Each row is a point on a landscape with many valleys, with its height.
From any point a ball rolls to the lowest of the 4 points nearest to it. It stops when none of these is lower. Distance is the straight distance between rows; heights are no part of it.
moga (h 499): [126 132 138 150 105 121 133 112 108 163 138]
sano (h 460): [160 126 120 154 103 100 149 134 178 103 120]
fezi (h 554): [118 140 116 133 109 105 123 117 117 136 157]
zuga (h 406): [115 152 102 104 113 118 109 136 115 125 149]
lifan (h 194): [ 60 171  85  84 152 139  98 104  80 143 127]
fen (h 566): [ 65 141 124 134 122 121 125  89  72 152 128]
gil (h 324): [180  77 139 137 151 175 146 172 158  96 117]
mulam (h 653): [143 131 138 154 100  98 138 116 141 145 140]
naba (h 213): [ 44 167 111  93 145 117 104  88  77 122 138]
masu (h 315): [ 77 158 165 119 138  53 125  59  99 103 161]
bim (h 372): [167 113 159 167 103 124 147 128 146 165 125]
koge (h 109): [186  88 171 171 119 129 159 145 169 143 106]
Demed (h 135): [169 100 127 110 140 177 119 172 133 121 115]
Bivur (h 319): [114 154 124 104 121  65 118  89 149  83 171]
mes (h 374): [141 121 145 137 109 139 130 148 105 161 129]
tutum (h 347): [185  66 178 145 146 172 142 148 142 145 116]
taf (h 240): [ 16 157 107 110 152 146 104  54  66 128  86]
noto (h 333): [170 104 158 171 101 107 160 125 179 154 117]
lor (h 568): [142 143 124 143 102  81 140 112 171 109 143]
Zogu (h 470): [137 136 101 141 106  87 139 129 180  84 134]
Sipe (h 346): [ 38 153 137 123 144 110 126  56  68 111 135]
kezu (h 216): [173 109 129 159 146 139 172 172 190  81 108]
Gelez (h 248): [190  89 160 163 134 153 162 154 179 113 105]
zugul (h 244): [195  84 181 184 124 135 173 136 180 150  98]
vinob (h 144): [172 112 126 137 126 155 139 170 152 102 115]
revi (h 646): [118 137 143 148 109  65 135  83 137 140 149]
Vule (h 325): [ 82 152 100 111 140 146 108 126  75 167 124]
mazus (h 273): [142 131 109 117 114 141 113 150 132 121 129]
zosuk (h 411): [179  63 148 109 170 195 117 161 138 138 119]
bev (h 467): [157 122 143 163 102  99 153 119 175 142 114]
Kepe (h 25): [ 39 164  99 107 150 133 110  94  64 133 115]
zoge (h 228): [149 121 121  95 142 170 105 164 104 150 109]
rudo (h 68): [ 35 175  91  84 169 139  98  82  77 135 113]
girik (h 125): [ 88 161 117  91 132  73 104  90 112  84 173]
zik (h 435): [ 82 145 136 136 125  75 132  70  99 127 162]
Sut (h 361): [157 128 109 139 107 122 138 150 167  97 130]
Tegal (h 46): [176 119 138 169 133 122 165 157 193  97 100]
vifen (h 27): [150  99 144 101 149 183 105 169 113 153 114]
Ses (h 494): [108 134 127 133 114 128 126 123  94 159 138]
bemiv (h 316): [ 70 164  92  76 141 116  93 113  92 114 154]
fipat (h 464): [121 133 127 114 134 160 116 143  92 167 119]
Bora (h 397): [132 135 104 116 107 111 122 141 145 100 142]
Led (h 436): [ 99 134 135 137 126 148 126 126  79 176 119]
musu (h 367): [ 74 151 116 107 134  97 110  96  90 123 155]
Vula (h 187): [162  99 144 124 133 169 116 159 115 156 121]
folo (h 251): [159 111 135 121 124 163 121 161 115 139 121]
Vezem (h 437): [ 85 152 110 104 121 116 112 110  94 135 155]
sosi (h 400): [128 144 110 117 110  64 122 108 169  74 159]
mobo (h 212): [102 159  87  85 134 147  89 148  98 153 125]
bita (h 70): [137 143 100  92 132 161  94 165 117 138 121]
mumir (h 232): [181 117 130 172 158 138 185 173 206  79 104]
sol (h 322): [173  81 137  98 165 200 113 179 144 113 112]
kot (h 298): [172 110 138 162 107 120 153 141 179 121 114]
pel (h 261): [174 103 158 153 117 145 149 146 149 140 122]

For each start below, name the point where the ball stops.
bev -> Tegal
fezi -> bita
bemiv -> Kepe
lor -> girik
gil -> vifen
fipat -> vifen
Led -> Kepe
moga -> vifen
